Points on a hilly landscape, in no order, each with its height.
From any point a ball rolls to the lowest of the 2 points nearest to it. It stops when none of these is lower. Distance is the straight distance between rows; heights are no part of it.
z_173: [ 87 132 108 154 109 164  79 107 127 138 108 149  93 112 154 151 132 134
 113 125 131 133 142 188 183 121 157  47 136 126  55  91 116 158 136 125
 118 161 100 146 184 149  66  93 181 114 130 162 165 183 158  86 111 123
 180  45 122 104 121  91 107  84 140 121 126 147 153  76 137 120 127]  h=316
z_507: [187 112 154 184  66 104  67 110  62 112 101 127 127 131 140 108 122  75
 144 157 122 103 144 164 108 145 135 107 147 129  80 122 115 184  83 161
 193 171 174 127 150 146 108 141 154 151 136  92 132 132 157 102 169 103
 179 117 129 175  62 131 170  63 141  85 116 114 106 138 155 151 174]  h=317
z_961: [150 110 131 151  99 145 101 129  91 118 117 148 132 154 140 114 123 101
 146 167 103 129 120 135 126 173 176  94 126 143  75 101 118 134 101 139
 133 176 146 156 156 124  96 115 185 120 105 171 133 120 166 111 137 104
 185  97 120 130 124 129 144  56 160 131 103 102 111 114 155 150 138]  h=198
z_531: [124 125 155  97 165 101 151 129 147 132 165 103 143 132 112 116 121 152
 105 117 143 123 148 102 124  97 129 193 119 108 163 175 159 113 135 131
 146  79 124 107  85 137 147 144  59 147 152  92 112 111  88 161 107 139
  55 162 117 132 113 130 132 177 126  87 137 130 148 130  99 133 144]  h=271
z_117: [114 162 143  77 180  82 211 183 181 149 131 112 149 114 128  69 128 118
 169 123 152 171 107  94 171 137 139 186 131 152 164  63 127  91 173  84
 121  62 132 169 134  92 167 105  99 146 114  76 145 121  93 115 159 124
  95 149 115  76 137 166  90 182 129 154 137 152 116 150  99 112  91]  h=319
z_474: [119 138 108 166 128 146  68  94  98 146 105 148 130  98 134 150 162 118
 116 106 180 139 168 206 204 116 145  64 145 112  54  97 152 211 110 136
 143 141 114 123 130 177  60 129 140 131 164 125 173 191 130 102 141 105
 162  87 131 138  84  96 128  80 152  77 134 141 170  76 116 143 156]  h=549
z_614: [132 127 141 159 131 118  93 163 100 132 112 114  82 103 105 131 101 116
 203  84  87 178 124 134 111 143 123 136 143 121 140  99  49 108 101 151
 102 148 137 116 202  84 126 120 136 112  99 106 100 150 169  97 146  96
 138 113 119 121 119 118 143  99 133 169 135 159 105 114 176 129 123]  h=147
z_682: [142 156 123  66 125 111 204 120 166 125 140 141 166 156 174 107 157 170
  93 155 201  88 151  83 143 153 127 158  97 156 158  86 173 123 143  89
 121  83 133 178  50 182 162 139 154 133 135 122 166  67  87 145 141 132
 105 179 119 131 156 169  81 171 107  91 136  82 123 153  88 155 101]  h=375
z_454: [ 92 144 132  99 134 121 180 127 165 147 115 150 108 131 153 122 118 123
 155 132 108 121  62  80 141 123 122 119 146 164 128 107  95  60 153  82
  69 136 102 154  96  94 145 101 166 115  83 166 110 119 131 129 125 143
 153 138 151  84 182 127  86 132 113 195 118 119  92 122 129 118  65]  h=485
z_361: [112 146 155  83 208  94 172 169 183 141 152  86 121 102 111  76 117 110
 152 109 124 158 133  92 147  89 120 196 156 123 162 133 133  88 160 114
 127  74 125 132 124  89 155 104  53 133 116  56 110 116  93 139 128 157
  58 141 130  86 136 138 105 183 110 145 158 190 129 136 102 100 109]  h=260
z_863: [153 129 106 102  92 133 165 122 147  93 119 161 144 136 144 131 135 127
  83 173 123  87 111  91  73 123 112 101 113 170 147 143 133  98 134 116
  93 134 145 146  96 143 163 122 183  85  95 180 104  72 135 159 134 160
 149 165 148 157 195 147 117 120 107 155 110  70 113 148 149 154 113]  h=591
z_569: [ 81  96 123 122 155 140 133 100 176 119 164 101 105 153 103 166 121 143
  90 109 129  75 143 142 126  67  81 115 134 109 127 204 194 109 175 136
 132 122 120  75  95 129 135 133  77 127 139 132 104 120 109 176  46 205
  66 156 135 135 109  71 135 177 111 107 153 144 160 143 119 109 117]  h=169
z_139: [116 108 133 116 146 106 142 139 157 142 131  96 105 132 100 132 117 134
 110 127  96 132 131 106  99  87  87 140 141 137 181 185 101  83 142 139
 116 112 115 102 126 105 165 122  87 133 122 107  74 116 106 155  82 153
  79 148 154 119 136 110 127 158 106 147 145 146 114 140 119  97 121]  h=180
z_24: [143 147 151 121 148  93 102 174  96 132 117 112 135 103 103 102 103 133
 147 119 107 175 130  95  98 150 140 194 134 129 198 123  82 113  79 138
 121  99 135 127 154 108 165 143 103 157 138  98 110 117 129 124 150 112
 115 150 118 127 113 150 155 149 134 138 133 132 113 123 125 126 167]  h=170
z_387: [ 94 116 128 140 188 136 111 141 142 132 153  67 103 130  62 134 108 141
 140  95  85 152 118 140 100  80  69 168 151  85 130 195 131 108 166 151
 144 117 114  70 168  95 132 132  38 127 127 100  83 141 112 146  72 161
  70 141 147 116  94 117 154 162 115 144 155 191 137 149 136  83 116]  h=100
z_731: [ 95 166 141  78 153  93 226 168 186 163 132 132 149 120 136  91 140 122
 154 140 166 140 100  89 184 142 133 157 131 157 151  58 115  87 185  49
 119  79 128 166 111  98 153  98 126 137 114  95 140 123 100 123 152 136
 117 144 127  78 145 160  78 175 121 157 133 134 100 150  78 107  81]  h=349
z_753: [135  82  98 148  93 136 108  81 143  97 145 126 108 141 122 179 131 145
  60 138 148  73 149 165  96 109 100  97  85 103 137 211 173 170 140 157
 166 143 149  93  98 152 151 158 113 145 152 133 127 124 132 159 107 157
 100 142 135 158 130 112 149 135  78  96 130 103 155 159 135 125 159]  h=189
z_916: [134 120 132  96 138 114 160 113 160 120 160 111 137 134 129 142 137 153
  78 133 155  86 164 103 119 101 122 158 109 128 171 164 170 109 130 127
 134  87 124 107  73 145 162 144  94 135 146 111 115 100  94 164 103 155
  60 160 128 144 143 116 132 172 103  91 137 101 146 135 100 139 140]  h=297
z_690: [146 126 129 127 101 126 126 156 100 111 103 136 124 136 127 118 109 110
 160 150  83 149  83  90  92 166 136 138 136 162 131 123  89  90  88 123
 109 160 138 134 155  95 131 131 167 117  84 164  87 100 155 125 145 120
 159 138 134 130 159 131 146  92 145 155  88 102 104 136 160 137 121]  h=392
z_265: [178 111 115 125  66 143 126 136 112  74 129 141 162 143 154 130 132 113
  86 191 123  91 134 117  81 154 135 110  89 157 133 153 149 141  92 140
 137 153 153 152 115 149 148 130 177  94 112 169 117  80 142 145 150 131
 169 140 126 167 157 175 148  99 110 119  88  74 118 149 150 154 151]  h=627
z_788: [ 79 157 140 137 128 159 162 140 172 141 132 129  69 109 149 150 113 124
 166  96 107 133  74 138 159 128 129  89 148 136 104  86  75  63 180  95
  64 123  66 143 166  85 104  65 152  91 111 152 115 202 146  86 111 135
 165  78 125  67 183 112  95 141 114 193 138 169 135  91 154  97  75]  h=444
z_691: [115 121 147  99 176  92 166 148 192 140 130 110 111 120 109 116 122 114
 128 125 107 128 129  83 123  82 103 142 143 149 181 161 113  62 154 103
 106 103 108 127 113  94 173 101 109 131 102 106  84 101  95 144 100 155
  74 152 153 105 155 121  93 171 103 158 155 157  98 154 104  98  81]  h=242
z_369: [131 131 139 123 160 107 136 166 146 137 112  94  74  98 109 125 111 113
 177  89  74 189 101 107 110 116 102 142 147 141 169 139  71  65 133 140
  89 119 119 115 173  68 158 107 110 114  92 107  84 140 137 123 131 130
 105 133 142  91 161 121 113 153 117 192 155 170 108 119 164 110  95]  h=257
z_958: [126 108 108 148 105 166 111 106 119 118 126 154 149 148 171 138 150 129
  66 148 157 106 156 153 166 146 172  55  92 125  81 115 182 163 113 133
 130 161 151 147 111 158 110 111 183 105 150 175 195 124 147 128 120 119
 179  96 131 125 129 153  96  82 147 105 113 116 130 108 122 164 165]  h=470
z_828: [115 160 119  92 118 162 185 108 169 139 151 158 168 156 195 129 161 157
  72 128 193  96 138  86 166 147 142  93  83 138 124  87 188 153 143  98
 114 107 124 153  61 170 119 127 158 113 134 129 195  92 109 147 112 130
 129 133 124 118 149 153  79 156 133  81 130 109 161 119  88 159 130]  h=425
z_25: [143 138 145  66 143  96 204 119 178 127 150 132 156 136 145 109 148 152
  86 145 193  86 174  89 135 134 117 184  99 151 189 117 172  98 146  98
 140  62 129 154  59 177 159 142 119 137 134 100 133  65  69 158 130 144
  67 184 116 133 157 145  95 194  92  66 147  99 136 162  87 150  93]  h=350
z_138: [141 157 144 122 137 148 115 138 101 144 123 126 135 116 116 112 113 131
 196 104 125 177 136 149 161 191 209 149 155 141 110  35  73 100 137 141
 105 124  83 145 166 128  76  95 183  87 102 150 141 179 170  63 152  86
 205  63  74  92 143 134 159 100 154 173 104 145 129  96 134 116 119]  h=393
z_947: [138 107 146  76 157  97 183 118 173 125 161 112 141 121 115 118 140 138
  73 148 155  74 159  97  99 112 124 184 122 132 197 146 150  79 149 116
 129  62 110 133  67 164 168 156 105 130 140  98  93  72  70 178 106 158
  58 174 134 144 149 138 118 185  85 100 136 122 132 163  83 130 114]  h=324
z_578: [ 87  93 115 145 148 133 111 108 143 134 144  71 105 147  69 161 117 141
 109 116  90 125 112 147  94  90  66 142 143 106 132 211 144 121 168 153
 151 133 109  61 144 109 123 143  54 136 136 107  74 135 116 151  53 168
  69 152 155 143  99  94 164 169 103 135 137 161 133 155 136  88 117]  h=38
z_615: [ 95  99 118 121 152 122 134 115 168 122 157  78 110 140  86 150 121 140
  94 120 109  91 132 125  93  86  80 138 152 112 159 211 147  96 159 138
 136 122 118  74 113 122 150 144  81 128 134 106  72 117 103 175  52 181
  64 155 153 140 127  92 151 171 106 130 135 145 133 160 118  97 130]  h=107
z_431: [135 152 140 134 148 129  97 141  83 149 125 133 148 115 119 105 126 125
 187 111 135 169 142 148 156 182 208 139 148 137 118  47  85 131 117 135
 112 128 101 151 159 127  92 108 164 107 118 118 153 152 157  81 151  82
 189  84  82  98 129 136 163  97 161 142 115 135 108  97 121 125 131]  h=363
z_742: [195 124 146 167  49 100  75 111  47  96 103 133 154 117 132 114 123  81
 120 155 137  99 151 164  93 157 137 143 124 117 114 153 133 194  75 161
 200 150 178 128 118 157 125 172 139 167 154  84 142 128 127 117 174 108
 169 129 123 175  69 153 171  98 127  73 115 104 134 145 142 149 190]  h=345
z_328: [ 86 138 106 145 107 171 107 114 135 137 112 156 119 140 176 147 137 137
  81 132 139 127 133 157 182 130 163  44 124 128  71  98 140 154 140 105
 116 150 116 150 153 148  84  94 179 105 132 171 172 153 155 102 103 125
 166  63 131  96 137 112  87  91 149 119 127 138 154  80 120 129 146]  h=377
z_354: [141 111 108 195 109 129  64  92  90 152 108 143 118 116 134 136 151 106
 134 122 170 115 162 201 178 110 122  74 158 108  65 103 141 210 107 150
 159 154 154 116 138 170  77 136 135 145 161 120 173 168 137 116 156  99
 166  96 138 153  83  90 140  73 154  82 131 137 145  99 130 152 143]  h=568
z_272: [166 143 128 106  96 112 140 170  96 111 118 134 151 130 138  96 119 119
 159 166  72 149  59  67  72 176 148 156 154 162 142 105  93  70  83 120
 116 143 128 141 134 106 133 140 166 114  65 183  68  93 130 133 168 126
 166 156 139 130 158 144 159  90 148 157  81  88 116 150 136 135 122]  h=360
z_666: [119 115 123 183 126 132  70 129  95 146 109 135  87 110 113 143 122 121
 179 107 111 142 146 181 144 121 107  89 145 108 102  94  77 151 120 151
 122 168 136 119 189 122  99 120 136 125 122 111 131 163 176  93 153 100
 154  92 126 140 104  85 140  71 144 139 129 151 122 103 165 120 118]  h=143
z_983: [130 146 118  85 106 131 168 119 147 116 105 162 138 145 147 120 132 130
 121 170 101 109  83  77  99 127 122 118 142 166 135 128 116  67 131 104
  82 139 132 156  92 124 141 109 180  99  85 191  91  86 126 151 141 163
 153 161 150 135 186 141  97 118 117 189 107  84 101 142 140 145  98]  h=562
z_440: [175 127 118  91  89 151 142 139 111 114 129 153 181 165 168 112 144 116
 127 192 106 113  94  96  93 179 181 116 114 156  99 111 152 103  96 135
 121 156 153 175 103 129 113 123 188  99  99 205 117  89 142 134 161 121
 188 141 112 139 145 171 139  86 147 154  83  59 109 139 123 160 142]  h=202
z_995: [133 131 146 112 133  95 132 152 117 133 127 117 143 132 124 115 117 145
 127 134 123 146 146  86 121 123 132 173 128 136 185 136 107 118  96 119
 121  95 133 133 119 122 169 135  96 149 144 107 125 109 109 135 128 117
  99 157 122 135 137 138 127 149 137 121 129 115 109 117 115 130 150]  h=212
z_288: [184 145 115  65  99 135 167 150  96 102 135 143 208 143 177  95 149 146
 122 194 130 105 117  85  90 183 173 158 121 165 137  97 145 111  79 131
 121 128 149 191  89 162 127 134 166 104 118 177 124  78 119 135 170 128
 169 172  89 150 155 188 148 116 155 145  95  53 108 148 105 161 143]  h=263
z_654: [ 94 173 122 118 135 135 155 145 145 161 127 131 156 138 161 117 133 145
 134 123 166 161 111 108 192 164 173 115 138 146 122  55 111 129 147  93
 102 100  78 157 129 122 102 103 146 115 138 120 168 155 130  93 128 106
 164  92  93  77 158 147 118 145 155 135 127 127 137  92  92 123 128]  h=465
z_282: [148  96 112 161  93 142 103 104 111 100 138 144 137 146 148 158 134 128
  86 138 158  99 172 162 136 127 131  91  83 121 122 158 172 188 104 154
 157 157 167 125 107 154 144 150 132 143 158 145 164 121 130 136 133 132
 133 129 130 151 134 135 122 103 129  95 119 106 146 129 136 157 158]  h=105
z_973: [108 143 114 145 130 175  94  93 113 133 112 159 130 110 162 162 164 124
  89 111 189 140 159 187 205 130 163  48 119 118  54  98 173 202 113 115
 145 145  96 126 115 183  60 119 152 124 163 147 194 183 130 117 116 125
 158  72 127 118  95 108 114  93 152  67 132 140 171  80 106 156 162]  h=529
z_914: [121 128 125 147 119 123  99 147  88 132 114 128 134 138 124 133 119 124
 154 132 125 147 151 132 138 127 143 117 124 130 146 110 101 148  96 128
 121 147 140 124 149 119 134 133 128 142 131 127 141 122 144 112 133 103
 130 120 118 125 135 117 132 101 155 129 126 119 113 102 135 132 147]  h=296
z_100: [158  92 112 128  71 147 118 129 104  85 134 147 170 160 173 125 154 108
  85 187 144  89 158 132 114 164 148  96  85 138  95 144 179 159  91 148
 142 162 157 154 110 148 127 132 189  95 134 182 167  94 144 136 150 120
 187 126 116 161 132 184 135  82 127 110 103  79 117 140 137 173 160]  h=642
z_809: [145 115 119 147 120 139 101 106  87 129 136 152 155 140 148 138 155 123
 100 123 172 113 180 153 166 133 169 107 103 119 117 127 169 202  80 136
 142 152 157 137  84 177 116 158 126 151 170 124 192 136 113 136 142 104
 138 121 114 139 112 134 127  95 153  78 122 119 145 106 114 167 172]  h=31
z_158: [121 117 121 159 157 134  82 130 112 139 119 104  89 117  65 147 101 141
 167  80  78 166 117 177  94 100  55 139 141  77 129 170  91 150 140 173
 149 142 127  69 202  99 125 149  75 139 134  85  93 160 145 108 119 120
  86 113 155 149  72 103 154 126 117 148 163 188 126 144 161  85 108]  h=183
z_144: [139 152 148  91 207  99 132 176 160 135 147  75 112  97  82  98 106 131
 157  97 104 183 127  97 126 109 132 206 151  94 183 143 114  94 130 141
 126  74 133 131 154  92 153 124  51 134 129  68  98 131 104 134 136 134
  67 145 134  97 109 153 136 186 110 145 160 184 119 127 111 107 148]  h=230
z_946: [138 143 130 140 150 111 110 171 114 135 106 103  78  98  96 128  98 123
 185  89  83 194 117 118 102 133 116 167 140 118 169 121  55  94 104 150
  98 128 135 119 194  77 149 127 115 115 101 106  91 141 157 110 141 111
 113 129 125 111 124 130 141 133 124 176 149 175 108 127 163 105 129]  h=201
z_562: [127 123 127 127 114 125 122 136 119 119 121 127 128 141 134 133 121 143
 117 130 123 137 147 104 119 113 124 127 119 139 164 141 111 130 105 131
 121 129 139 125 122 127 159 129 122 141 136 132 131 109 126 137 115 122
 111 136 135 130 151 121 124 136 143 127 123 107 123 121 128 131 144]  h=252
z_239: [110 153 105 120  96 186 139  98 141 132 112 166 163 151 195 139 138 137
  55 150 152 107 122 133 165 151 181  57 101 130  81  99 167 141 138 116
 119 145 121 161 106 155  91 100 197  93 131 186 193 132 151 120 113 126
 178  76 123 103 145 150  83  89 154 137 114 115 139 104 102 138 148]  h=432
z_813: [110 112 128 155 180 140  94 128 116 136 149  82 109 122  58 136 111 150
 170  78  97 163 121 162  97  93  69 175 151  73 128 183 128 141 149 156
 151 109 118  71 180 100 117 145  45 136 141  89  87 152 131 128  94 141
  75 129 151 146  67 114 168 149 117 136 161 191 130 143 142  83 117]  h=138
z_558: [180 114 109 118  70 134 148 138 137  79 128 148 153 130 139 126 137 122
  70 192 122  79 116  93  57 153 115 116 101 166 158 155 127 126 113 132
 110 138 140 140 106 155 156 129 181  80 108 172 111  68 129 163 148 153
 162 169 124 181 198 168 134 111  93 138  94  72 128 164 148 150 134]  h=611
z_77: [112 175 127 117 134 149 140 136 134 147 122 129 136 124 148 119 122 139
 157 115 141 162 113 133 173 170 186 117 140 134 103  46  91 105 157 113
  96 116  70 152 150 115  90  93 164 106 122 147 154 177 148  76 136 105
 196  68  86  68 157 139 136 127 141 174 125 129 134  93 121 100 115]  h=431
z_60: [116 131 145 120 159 105 162 157 166 134 109 115  73 104 127 123 109 107
 167  99  71 166  82  86 118 109 102 132 154 145 160 130  81  47 151 104
  69 114 108 135 145  66 166  96 132 117  78 141  85 144 124 127 122 138
 120 136 158  81 178 123  96 142  98 205 147 166  94 136 151 110  64]  h=314
z_315: [132 118 140 175 128 125  73 140 102 148 103 120  71 105  95 137 110 112
 195  92  88 152 132 180 112 127  97 115 147 105 115 100  51 140 117 161
 127 165 140 103 207 104 112 131 129 118 100  96 107 168 184  91 155 100
 143 104 125 148  98  90 155  82 136 154 135 166 117 127 185 104 109]  h=53
z_141: [112 136 131 126 129 128 139 150 126 126 110 129 108 128 139 121 111 124
 169 129  90 155  90  84 118 130 127 120 141 159 144 116  83  80 123 109
  88 142 121 142 141  91 145 112 153 121  93 160 108 122 135 124 134 129
 149 137 136  99 174 127 112 123 140 181 121 113 102 115 148 131 101]  h=436
z_987: [ 91  82 117 155 145 154 111  86 145 114 146 107 113 150  87 175 130 143
 103 106 119  87 130 167 117  76  73 125 118  91  83 211 214 143 181 137
 158 138 125  70 118 136 111 149  62 143 157 143 120 137 115 171  54 173
  65 142 133 158  83  67 157 171 129  98 145 132 162 147 143 109 123]  h=207
z_871: [122 116 133 163 138 122  87 102  82 132 138 105 130 106  65 129 121 136
 145  94 113 145 117 170  73 116  97 181 145  75 130 193 120 178 136 147
 188 112 127  66 148 125 117 176  65 178 171  88 111 144 112 121 117 107
  88 131 151 179  45 120 180 162 110  96 127 148 137 150 141 117 148]  h=298
z_159: [ 98 121 117 170 128 152  75 131 117 147 111 137  93 109 131 152 131 136
 160 112 119 144 147 195 173 116 124  63 145 123  82  87  88 152 135 134
 113 162 113 131 188 132  77 103 159 111 121 139 140 184 173  83 122 100
 169  75 128 122 126  78 125  80 142 128 130 147 138  84 154 117 114]  h=233
z_502: [140 126 132 153 113 106  81 127  79 124 109 113 126 117  79 130  98 130
 136 120  98 146 125 152  87 125  99 173 134  93 158 168  81 163 103 155
 166 136 144  89 157 123 135 160  97 172 152  84 113 138 133 113 136 104
 113 129 141 171  66 124 159 136 117 118 118 136 128 143 136 119 170]  h=321
z_844: [155 111 117 198 102 125  51  72  84 143 113 134  98 124 115 125 119 111
 160 104 125 116 132 192 115  96  68 111 169  83  83 141 117 208 123 171
 190 144 149  78 161 142 102 154  95 167 158  88 146 162 153 108 167 104
 143 107 155 201  57  89 160 110 139  93 138 151 132 141 152 110 131]  h=597
z_465: [139  88 104 152  82 143 102  97 139  85 132 140 112 146 137 176 132 134
  56 149 150  76 160 159 101 108 103  79  78 118 135 186 163 163 123 164
 156 166 156 111 110 149 150 138 156 124 139 149 142 114 155 145 121 153
 121 128 139 168 154 131 135 118  94 102 115  99 140 153 146 134 148]  h=173
z_646: [ 91 150 145  75 157  98 213 148 188 138 120 151 130 124 133 111 138 114
 147 135 131 124  97  74 163 104 109 139 142 159 150  99 113  67 181  66
 101  98 115 161  98  98 160  96 128 132 100 120 122 109  98 139 125 143
  99 151 142  89 145 148  62 169 102 171 141 130  87 153 104 106  69]  h=333
z_760: [146 142 146 108 173  88 114 178 128 138 138  87 128  89  83  95 100 146
 148 100  98 188 120  99  90 135 138 212 146 101 196 152  82 102 102 151
 124  77 141 114 159  98 160 143  74 144 140  70  89 123 108 129 140 120
  90 146 128 113  99 159 151 166 102 147 153 173 111 137 114 112 164]  h=205
z_559: [153 105 132 172  93 129  76 123  86 120  99 140 117 138 127 118 124  88
 150 154 117 118 139 155 129 147 144  89 135 131  84 109 101 158  88 148
 157 185 167 135 165 132 108 120 156 136 111 129 136 125 166 106 148 105
 174 100 127 153 107 115 151  60 155 113 110 115 108 110 161 148 147]  h=265
z_149: [111 114 107 163 101 167  95  92 119 131 107 166 124 123 183 152 152 116
  54 137 171 116 161 195 184 137 167  36 111 114  54 114 179 186 128 130
 149 166 137 134 123 171  74 102 185 115 159 175 204 155 147 123 118 124
 182  73 144 122 107 136 104  59 151  84 127 131 153 101 116 165 158]  h=500
z_878: [ 91 167 126 129 109 175 157 121 161 147 115 144  84 125 161 151 109 135
 145 117 109 122  70 128 160 139 149  97 138 142  85  86  85  57 176  94
  76 136  60 158 155  98  87  76 191  97 104 184 119 201 153  83 122 138
 197  64 113  63 188 107  90 119 118 198 127 148 148  87 137  97  85]  h=497
z_66: [115 164 151  86 193  93 196 190 197 146 148  96 123  96 110  68 121 101
 164 107 143 164 128 106 182 109 134 186 150 130 143  85 134 107 185  86
 121  71 135 144 129  84 152  96  65 127 126  48 139 128  99 122 147 155
  77 135 114  75 139 146  87 185 124 142 146 193 138 133 107  98  92]  h=288
z_541: [168 142 129  93 105 119 142 166  84 109 112 144 188 124 148  82 134 141
 132 176 110 129 114  73  76 179 170 173 133 163 157 100 116 109  74 122
 127 122 143 165 117 143 147 141 153 128 121 158 125  83 128 130 166 116
 148 163 102 149 145 173 154 124 159 135  98  72 105 144 111 153 153]  h=299
z_438: [111 108 137 155 167 138 108 100  99 131 160 110 132 125  72 148 126 146
 136  92 130 129 134 160 109 100 102 178 125  84 113 191 172 164 151 137
 171 111 120  70 132 124 119 169  41 162 172 106 118 145  98 157  96 123
  72 143 120 163  61 113 168 167 131  84 145 136 150 135 124 125 150]  h=274
z_711: [101 159 125  76 124 121 198 111 165 135 107 177 107 132 146 124 129 127
 135 153 118 105  62  83 125 121 111 120 145 162 137 103 113  49 161  69
  72 154 111 165  75 111 139 102 191 115  74 185  89 102 118 141 138 167
 152 163 163 101 173 141  72 119  99 206 118 105  87 140 121 125  55]  h=523
z_590: [124  79 102 160 113 146 110  64 132 101 149 129 110 136 104 178 145 152
  83 118 158  73 144 178 109 108  97 112  85  88 107 212 219 183 146 153
 185 137 137  93  90 152 136 185  92 153 177 137 141 141 113 169 106 151
  90 138 124 169 105  98 171 165  98  79 137  98 175 151 130 133 150]  h=134
z_130: [ 92 169 120  96 129 144 175 128 160 160 135 146 168 150 170 115 147 152
  94 125 177 123 113  92 184 145 151  98 119 146 117  67 151 137 150  80
 108 108 102 159  88 138 116 112 151 127 144 127 176 118 117 119 116 128
 142 114 122  90 153 142  84 148 152 116 131 115 142 108  85 137 126]  h=452
z_657: [167 123 140 154  83 106  91 127  71  97 107 132 133 119 105 126 107 115
 113 147 116 120 148 147  84 138 130 147 117 119 150 154 103 166  80 151
 175 150 166 114 138 143 143 157 125 166 145  99 130 123 139 117 146 116
 138 137 126 163 100 127 162 110 122 101 110 109 131 138 142 127 177]  h=348
z_851: [134 128 155  86 153  86 157 155 156 143 139 103 149 125 124  94 121 141
 116 127 136 141 148  83 121 115 128 194 131 127 187 140 129  94 125 123
 125  76 126 131 105 127 170 136  74 149 142  86 111 106  96 146 121 133
  72 159 124 119 133 143 125 181 118 114 141 131 125 139  97 133 142]  h=246
z_524: [126 136 138 135 142 130 136 109 107 138 158 154 174 144 157 143 153 139
  94 114 192 127 167 130 184 136 160 126  88 122 128 113 182 190  92 127
 138 129 134 136  71 181 109 161  91 148 172 115 186 134 104 137 134 101
 108 127 105 126 118 133 120 134 157  62 134 113 161  93 110 159 164]  h=88
z_400: [109  90 121 171 157 151  94  77 106 124 140 102 114 135  77 158 132 142
 139  95 120 107 126 187  98  92  73 149 125  84  88 204 190 177 172 135
 182 134 112  66 133 134 104 166  55 169 176 123 125 149 110 149  88 139
  77 133 145 176  71  88 166 172 136  83 142 134 148 153 143 114 126]  h=249
z_153: [122 136 131 153 132 129  94 142  85 143 122 130 128 132 123 124 129 120
 175 117 126 160 153 136 151 147 174 116 141 129 126  75  92 153  99 132
 112 145 125 137 153 124 107 124 145 125 121 120 150 142 157  94 146  84
 166 100 104 125 127 126 148  95 157 135 125 131 112  98 138 131 145]  h=330
z_679: [157 121 126 112  95 148 126 134 103 120 131 148 160 162 149 107 121 108
 160 174  89 140  84 107 112 187 190 121 127 147  85 103 124 100 105 138
 121 162 144 164 143 102  95 127 193 107  85 197 104 113 156 115 152 112
 196 105 120 123 139 137 143  55 160 147  92  85 105 124 140 143 123]  h=111
z_597: [188 137 140 101  75 108 138 173  90 103 119 142 190 114 140  99 128 106
 143 181  84 147  78  73  49 196 167 160 139 171 149 107 105 103  69 126
 137 143 140 153 138 119 138 155 169 115  90 171  73  88 134 129 163 118
 164 170 109 148 139 158 167  98 150 135  75  83 117 158 133 143 146]  h=331
z_905: [133 101 112 151 133 149 125  67 128 116 181 150 133 142 126 173 152 140
  92 109 171  91 159 162 150 106 110 109  76 100  92 188 216 185 128 150
 163 131 132 101  81 159 130 157  85 140 173 139 168 140 106 172 105 130
  81 148 111 145  97  99 130 158 126  73 143 109 184 120 109 151 152]  h=68
z_752: [110 134 149  75 170  80 197 144 203 129 113 131 127 115 104 113 134  99
 127 144 129 125 120  71 126  89 110 148 137 164 181 129 115  46 173  69
 109  91 108 145 101 107 182 102 125 131  90 115  88  92  82 141 118 158
  89 160 151  96 150 134  69 181  93 168 149 149  76 181 106  93  56]  h=289
z_669: [120 116 134 163 135 131  84 131 112 138 105 117  79 121  93 149 112 135
 165  96  87 154 121 173 113  95  69 112 137  93 130 146  63 145 130 173
 134 162 129  89 204  99 120 137 105 140 119  94  95 156 164 102 127 120
 102 108 145 146  97  87 136 105 125 157 137 172 122 134 175  95 116]  h=146
z_801: [161 110 106 212 107 138  47  76  81 158 109 136 125 116 121 132 142 106
 154  99 158 112 151 199 155  99  93 103 167  99  57 120 155 231 118 170
 167 139 153 100 141 172  79 157 111 162 177  99 163 176 136 121 170  98
 158 109 137 179  65  90 146  86 160  77 140 146 147 119 135 138 134]  h=583
z_910: [129 127 129 126 141 134 143 106 135 124 169 138 147 148 138 158 141 145
 100 112 175 115 162 123 164 112 132 127  86 115 134 147 187 173 113 136
 135 120 132 113  72 160 134 154  82 146 163 111 163 126 103 159 119 117
  84 142 105 126 117 112 116 151 140  68 141 116 174 102 103 149 154]  h=130
z_414: [ 88 134 149 125 153 133 165 154 174 140 135 117  65 101 142 140 112 113
 181  90  86 148  76 106 139 110 105 108 145 152 125 115  75  58 179 103
  52 131  92 134 156  75 133  75 141 103  86 140 103 170 135 111 115 134
 142 116 143  69 183 118  83 138 108 198 141 180 110 110 155 100  59]  h=378
z_343: [137 153 109  77 109 151 174 102 156 114 156 148 170 163 201 121 172 163
  73 145 208  78 159  94 151 153 132 117  81 146 131 107 196 152 130 108
 109  99 135 174  50 185 143 135 169 115 135 143 202  72 102 154 130 131
 125 163 120 133 163 175  94 144 109  84 131  93 145 137 100 176 126]  h=403

For each start below, name the point where the ball stops.
z_141 -> z_679
z_871 -> z_578
z_973 -> z_315
z_117 -> z_24
z_742 -> z_679
z_100 -> z_315
z_828 -> z_995
z_60 -> z_315
